Points, in no order, along strands that fork and pass close to each other.
Points whose rows are less than 99.8 apart are linked; no others are. Some points are linked to none.
nef: [-15  27  14 -44  -1 -18  17 -13  -3 -12 -15  10   4 -28 -22  19  29  30
 -56   6]
risat: [-62 -13  11  12  -9  47  -4  -1  28 -29 -27 -32 -81  -3 -20  38 -16 -33
  10 -22]
tosi: [-14 -22  -4 -33 -19  10 -22 -30   6 -50 -39 -30 -15  30   7 -19  -1 -43
 -15  15]
zana: [-18  54  19  35  23 -11  30 -10  26  32 -28  11 -26 -18 -35  22 -40 -23
 -20  23]
zubi: [ -3 -33  -6  10 -20   3   6 -13 -20  51  39  11  15 -48 -32   1 -22  -8
  29  10]
vora: [  8  17  -7  31  22 -48 -30  22  39  11   8  36   2 -17  15 -32  20  38
  33 -23]
Rizu: [-25  -9   4  -2 -15  -2 -60   5  31 -63 -48  -6  15  29   6 -31   0 -22
   4 -16]
luzes: [-42 -19  21   4 -16 -36 -50 -12  32 -50  -5   2  18   1 -14 -25  11 -23
  10   1]
gunu: [ 22  48 -32  15 -20  27 -39  48  19  -8   9   1  40  40  -7  -2  15 -28
  32 -59]
luba: [ 11 -30  -9  21  11  61   1 -30 -16  -8 -12 -43 -13  13  14  -7 -38 -34
  13  25]
kan: [ 43  -5  -2  -5 -41 -43  30   8 -38   7  65  50 -10  22   3 -32  29  17
  13 -13]
laf: [ 51  40  -5  -5 -27 -14   5  17   3 -18  42  64 -24  20   4 -26  29  24
  26 -29]
tavur: [-31   9  -9 -31 -18   5  26 -47  17  59 -30  27 -12 -31   3  27 -55 -23
  -6 -19]
lepof: [ -9 -20 -14 -26   3 -27  -6 -34  23  45 -19  36  21 -30  13 -19  16  22
 -17  38]
kobez: [ 37  55 -40  20  -7 -17 -40  52  67  11   6  44  14  34  -1   5  23 -20
  33 -42]
pifod: [-14 -56 -32 -41 -34 -23 -17 -17 -46  11  -6 -18 -27  14  17 -14 -39 -18
  30   6]
mem: [  6 -58  -7 -20   0  48  -1  27 -16 -43  14 -59  -9  -8 -17  38  34 -15
 -17  10]
tas: [ 16  23 -26 -14  -8 -20 -25 -17  33 -39  33  11  -2  18  49   1  40   1
   8 -74]
petem: [-33  -6  11   6 -16  38  21 -14  -5  49  27  19 -20 -47 -35  38 -33 -11
  33  14]
dos: [-16 -32 -13  27  -4  41 -43  30  54 -23 -50 -36  -5  10 -47  21 -14 -64
 -18  -8]
Tilo: [  7 -18 -20 -36   6  16  -9  21 -11 -22   8 -54  28 -14  -7  22  53  -9
 -11  -9]
lenal: [ 48  39  -5  14  21 -12   5  10  56  51 -31  40  37  -3  10 -32   7 -10
  11 -42]
kivuv: [ 29   4 -26 -69 -35  -4  11 -10 -17  -9  16   9  22  12  21 -19  41  -1
   9 -24]
pupop: [ 12  57  32   2  -7 -36  -5  23  -4 -65  -9  36   4  39   5 -21  20  46
 -19  -2]
bem: [  3  18   4  11 -13 -53  10 -19   0   6   4  18   6   0 -15 -36  -5 -17
  -3  12]
Buge: [  0  37  -4 -32   6  -4 -27  30  35   6 -58  11  24  -7 -18  -1 -13  -5
  23   2]
tulu: [ -5   5  11  26 -14   4 -28  -3  27   4  11  16  64 -28 -38  -8  21 -34
  -8 -21]
Lutol: [  0  -4  26  -8  10   7  30 -16 -20 -22  25 -15  20   7  15  34  27  11
 -35  67]
Movu: [  9  33  23 -20   4 -13  -6  11 -24 -58 -13   1  12  31  33 -16   2  43
  13  23]
davud: [  3 -24 -24  -5  -3  31  17 -54 -35  34   7 -22  -7  19  41  17 -31 -19
  -4  37]
Lato: [-21  21   1 -33  13 -19  24 -10 -22  22 -17   5 -40 -24   0  26 -26  46
  -5  40]
resov: [  3 -14 -19 -36 -62 -21  22 -43 -53  35  17  18   7   2  -4  15 -27 -29
 -19 -11]
Vizuf: [ -2 -36  40   7   4 -35  44   5 -60  25  27  33 -47   2 -18   4 -22  29
 -76  23]
Zifat: [-10 -58   4 -18  -6  14 -28 -21 -13 -28  16 -11  20   0  21 -19  27  14
   9  18]
tari: [  5  26  33  66  25   4 -18 -12   6  -9 -12  18  40   4  13 -38 -33  22
  14   9]
fumur: [-10  -1  -3  34  33 -18 -61  46  42   6 -21   6  34  -6   5 -19   8  25
  40  12]
mibo: [-29   0  21  13  -3   8 -42  32  -3 -18  11  -2  16 -40 -53   8 -12  12
  36   9]
nel: [ 15  14 -32 -42 -17   7 -26  -8  33  -5  -6  13  31   0  25 -22  53  -6
  11 -53]
sivu: [ 44  31 -11  58   7 -29  15  -5  -9   1  57  -2   8  23  19 -36   4 -15
  24 -37]
Vobe: [ 14  31  16 -25   9  16  25 -10 -26   7 -19  35   2 -12   8  -9 -18  61
  -9  39]
pel: [-22   8  18   0   7  37 -16 -35   4 -51 -29 -31  26  22  26   7  -6 -21
 -42   8]
reru: [ 14 -36 -19 -32 -15 -31   4 -11 -48   0  18 -14  -4  21  59 -28 -18  20
  40 -23]
Gof: [ -8  21  -2   8  22   7 -49  62  50  27 -39  14  56 -10 -31  12  -6  20
  15  -3]
sepam: [ 32 -15  19  15   0 -32  54   5 -58 -17  50 -13  18  27  46 -12 -26  13
  11   9]
kinap: [ 16 -62 -29 -25   5  36 -15  12  -6 -28 -34 -37 -46   0   1 -12   2  20
  10  35]
Talef: [  4  61   0  35  23  31  16  -6  20  26 -31 -16  12  -6 -30  31 -33 -39
  -6  13]
mise: [  4   3  19 -46   9  19  -9  38 -28 -65 -16 -33  12  21  15  20   6  29
   3  26]
bebu: [ 19 -16  27 -21 -15 -40  55  -5 -33  -7  29  25   3   7  -7 -15  30   7
 -80 -15]
ruguz: [-13 -12  17   4  22  49   6  29 -22 -44  12 -68   5  -3 -11  54  -9 -10
  -8  -9]
dez: [  3 -20 -17  27  20 -29 -23  -8  11  10  35   0  20 -22  28 -31  28  29
  28 -22]
kuli: [-32 -36  21 -27  -2  42 -12 -28 -10 -30   3  -9   2 -10  13  25  12  24
  -9  52]
lagu: [ 25 -18 -24   2  16  43 -32  14  22   9 -27 -18  29   5  -8 -14  17 -28
  25  33]
vozo: [ 12 -29  32  -3  20 -22  26   5 -52  39   2  46 -40  -7  -3 -44 -15  55
 -60  -7]
vokom: [-17   3  21 -19 -37  10  52 -43 -39   2  35   5  -9   6  -3  43 -21 -16
 -27   9]
falu: [ 51  59  -5  -5 -10   8  13  39 -11 -30  28  23  16  29  14   3  37  30
   6 -48]
dibuz: [-18  25  18 -45   4  -3  40 -37  -8 -23 -18 -20   5  -8  22  31  -1  15
 -56  -7]
kile: [-16 -43  -9   8  20  32 -53  39   3 -18  -9 -36  11 -32 -20  -2   4  26
  34  -8]
San: [ 13 -33  -8  15  -1 -32  31  -2 -44  43  54   6  11 -35 -24  -2  12  25
 -13  18]
Reko: [ -6   0  16  17  31  31 -32  31  57  39 -37  17  33 -16 -30  34 -12 -11
  24  52]
mupe: [ 18 -28   3  13   1   2  36 -39 -53   5  27 -21  17  32  53  -8 -34   0
  -1  30]
gim: [ 44  15 -35  12  -9 -13   9 -14  -1  33  27  12  14  13  31 -43  -7 -25
  46 -28]
torol: [ 37  18  10   2  15 -20  25   9 -22  36  -1  49 -29   1 -13 -67   4  31
 -31 -12]
Pil: [-73  21  26 -17 -13  27   2 -16  11 -22  -6  -4 -53 -12 -13  53  -7 -11
  10  -1]
noduv: [-17 -66 -17 -19  -3  -6 -38 -30  26  14 -15   8  15 -11  29 -34  12   3
  18  30]
bepem: [ 10 -72 -28  33  -2  44  -3 -12  25 -29 -49 -40 -67  -3   1  -5 -22  -2
 -14  25]
raved: [-14 -67 -41 -44 -45  10 -11 -26  -8  24 -26 -11 -39   3   1  -1 -39 -51
  10  -6]
Fidar: [ 43  24  19  -6  13   1  43  15 -28 -17  15  -6  32  12  -3  12  35  20
 -44  38]
nim: [  5 -12  -3 -33 -15 -61  24 -18 -45  37  -9  38 -21  -5  13 -17 -19  47
 -52 -14]
duri: [ 47  39  -4   2  14 -26  14  15  30  43 -29  63 -11   2  -1 -59  10  17
  -7 -28]
zukik: [  5 -25   7  22  19   6 -34   4   1 -37  27 -20  33   8  37 -21  31  29
  22 -16]
davuz: [ -3 -15 -29  -5  18  25 -44  48  -3 -26  -7 -61  33   2  -8  10  33   9
  -1 -39]
dutim: [ 29  32  -8  42   0   8 -26  18  38  -2  36  52  27   8  -7 -12  60  23
 -35 -55]
Fas: [ -4  51   7 -37   5  -6  -2  16   4  -5 -43  20  15 -35 -29  -1  -7  33
  -9 -26]
fovo: [ -4   2   4 -46  -2 -63  34  -1 -51  10  -7   3 -28  -8  24   7 -35  56
 -17  10]
vot: [-40 -45 -17  14  -3  29  14 -15  48  59 -14 -16 -61  -2  -3  37 -12 -67
  23   9]
kidib: [  3   3  33  26  -7 -13 -11  13  31  19   4  62  33 -37 -50 -31   8   7
  -9 -10]
zeda: [-22 -17 -14  -9  17  17  -4  -9  48  41 -37 -27 -19 -27 -16  24 -32 -53
  17  -5]
Vagol: [  1  16   0 -24   6 -51   7  10  -2 -38  18 -27  11   8  32  -5  25  11
  -2 -51]
pefod: [  6  21   4  59  28 -12 -31  -7  31   6 -10  -5  34   8  27 -41 -27 -11
  31 -35]
bof: [ 22  66 -16  15   7   2   9  10   2   7 -23 -17  34  14 -32  -3  -8 -47
  -3   2]
por: [ 35  64 -15  -8 -15  10  -5  29  -6 -20  -3  -5  41  30 -19  -5  25 -20
   6 -25]
robed: [ 37 -19  17  23  -3 -48  43  30 -33 -15  82  10   3  10  20 -13  28  27
  10 -17]
viri: [ 46  43  12 -21  10 -10  45  32 -31 -15   5   5  11   3  -3 -11  16  34
 -31 -23]
Dagi: [ 17  -1  31  44  12 -46  24  15 -20 -24  56   2  20  -7 -13 -17  23  21
 -27 -30]
Ses: [-10  -4  34   7   9  24 -30  -2  36   9 -33  45  31 -14 -10  -5 -19  17
  30  65]
tizez: [ 19 -29 -36 -39  -2  -5 -29  13  -7 -24  -5 -19 -21  24  46 -44  14   9
  54 -18]
sige: [-32  -2  -5 -17  15  12  -3 -17   1  17 -21  -7 -42 -10   8  17 -32   8
  28  57]
Tosog: [-11   0  38  11  21  -4  32  11 -26 -32  30 -43  20 -26   3  37 -22  15
 -15 -13]
doziv: [-30 -16  -3 -12 -17  11  -5  -4  -6  -9 -13  -7 -65  17 -14  16 -33 -34
  42  71]
kude: [ 18  -4 -18 -49 -38  -8  27 -41 -27  22   9  26  28   8  10 -15  18  -6
 -31   9]
mokek: [-31  19  16  42  12  -7 -29  20   3  -8  18 -15  37 -38 -55  22  -7  -3
  -8 -21]
tokag: [ 29  13  15  21  -8   6   0  14   6  12  29  54  22 -31 -34 -36  40  32
 -20 -47]
poda: [-13 -60 -17  42  18  40  -6 -27  21   8 -33 -38 -56   7  13  -7 -44 -42
   8  30]
kavus: [ 31  34  26  74  10 -44  12  15  -8 -29  50  12  -7  24  -4 -35  10   5
  -8 -52]
ker: [  1   3  18  30  12 -14  38 -20 -26  38  27  25 -26 -25 -32   5 -16  18
 -42  40]
saz: [-20  21 -19   7  17  30 -44  21  20  -9 -46 -40  45   3  -9  12  -6  -6
 -21 -43]
Nimul: [-42  25  29   5 -29  38  58 -34 -22  11  27   8 -44  27  10  62   4 -13
  -5  19]
ruko: [-22   8  -5  10  35  30 -13 -28   9 -16 -37 -64  13  -2  20  16 -20 -24
 -30 -24]
lelak: [  2  30  16  49  37  15  25  11 -12  16  19 -10   4 -35 -42  35   7  22
 -30  34]
bugiv: [ 26 -13 -24 -39  12  24 -23  30 -20 -39 -31 -41 -10  28  20 -19  14  13
  29  11]
bok: [ 17  40 -22  21  34 -46 -10  38  11 -24  21 -31  15  14  31  10  43  31
 -10 -57]
zib: [ 26   1 -12  14  22 -20  -9 -11  47  46 -19  13  42   0  25 -40  -8 -28
  34 -12]
zapa: [-37 -72  -9  -4 -19  49   3 -13  69  38 -43  14 -77   5   0  28   2 -40
  19  21]
mibaz: [-47 -30 -26 -17 -38   3   8 -15 -20  27   8  -4 -79  26   1  47  -6 -45
  23  43]
lusi: [-38 -21   8  -2  -9  17 -25  -1  37 -17 -35 -21 -31 -13 -32  13 -35 -61
  16  -4]
rosav: [-19  -6 -34   0 -20 -33  28 -37 -18  69  12  14 -33  -1  -5  46  -7 -28
 -27  37]
reka: [-51  36  28  11 -13  -8  19 -25  28   8  -9  26 -43  -6 -28  38 -20 -31
   1  37]
gos: [-57  -1   2 -14 -36  39  37 -13 -23  16   6 -10 -84  48  17  50   8 -23
  26  16]
kibek: [-28  -6  20  38  31   4  15   0 -18   3  44 -37  -9 -35 -21  47  -6  15
   4  33]

Follow the links from the first point to the second, and from the first to the third. Name the last point that the two ways share.
ker; luba; Ses -> robed
dos; nef; tari -> falu
Talef; kavus; luba -> robed
Ses; Dagi; Pil -> falu
bok; Tilo; tari -> vozo
mem; gos; robed -> vozo

A fork is a point with three links, a tip a point with one. Leave the first point through the second and follow the links. Name the first fork or tip that comes.
bok; Vagol -> Lato
doziv; mibaz -> bok
robed; sepam -> bugiv

A fork is a point with three links. Follow the links from the first point to the second and name the forks in between, in order.
luba; vozo -> robed, zib
davuz; viri -> ker, vozo, zib, robed, falu
mupe; Movu -> bugiv
kibek; zib -> ker, vozo
lepof; zubi -> Zifat, falu, robed, zib, vozo, ker
kile; Nimul -> davuz, ker, vozo, Lato

Name the points in between on the shortest way along the links from the first point to the second, in order.
tokag; Tosog -> kidib, tulu, mokek, mibo, kile, davuz, Tilo, mem, ruguz
robed; kibek -> Dagi, kavus, sivu, gim, zib, lenal, duri, torol, vozo, Vizuf, ker, lelak
Ses; gim -> Reko, Gof, fumur, vora, dez, zukik, Zifat, kuli, Lutol, Fidar, viri, falu, laf, kan, robed, Dagi, kavus, sivu
nel; gim -> kivuv, kude, resov, vokom, Nimul, gos, mibaz, doziv, sige, Lato, fovo, nim, vozo, torol, duri, lenal, zib
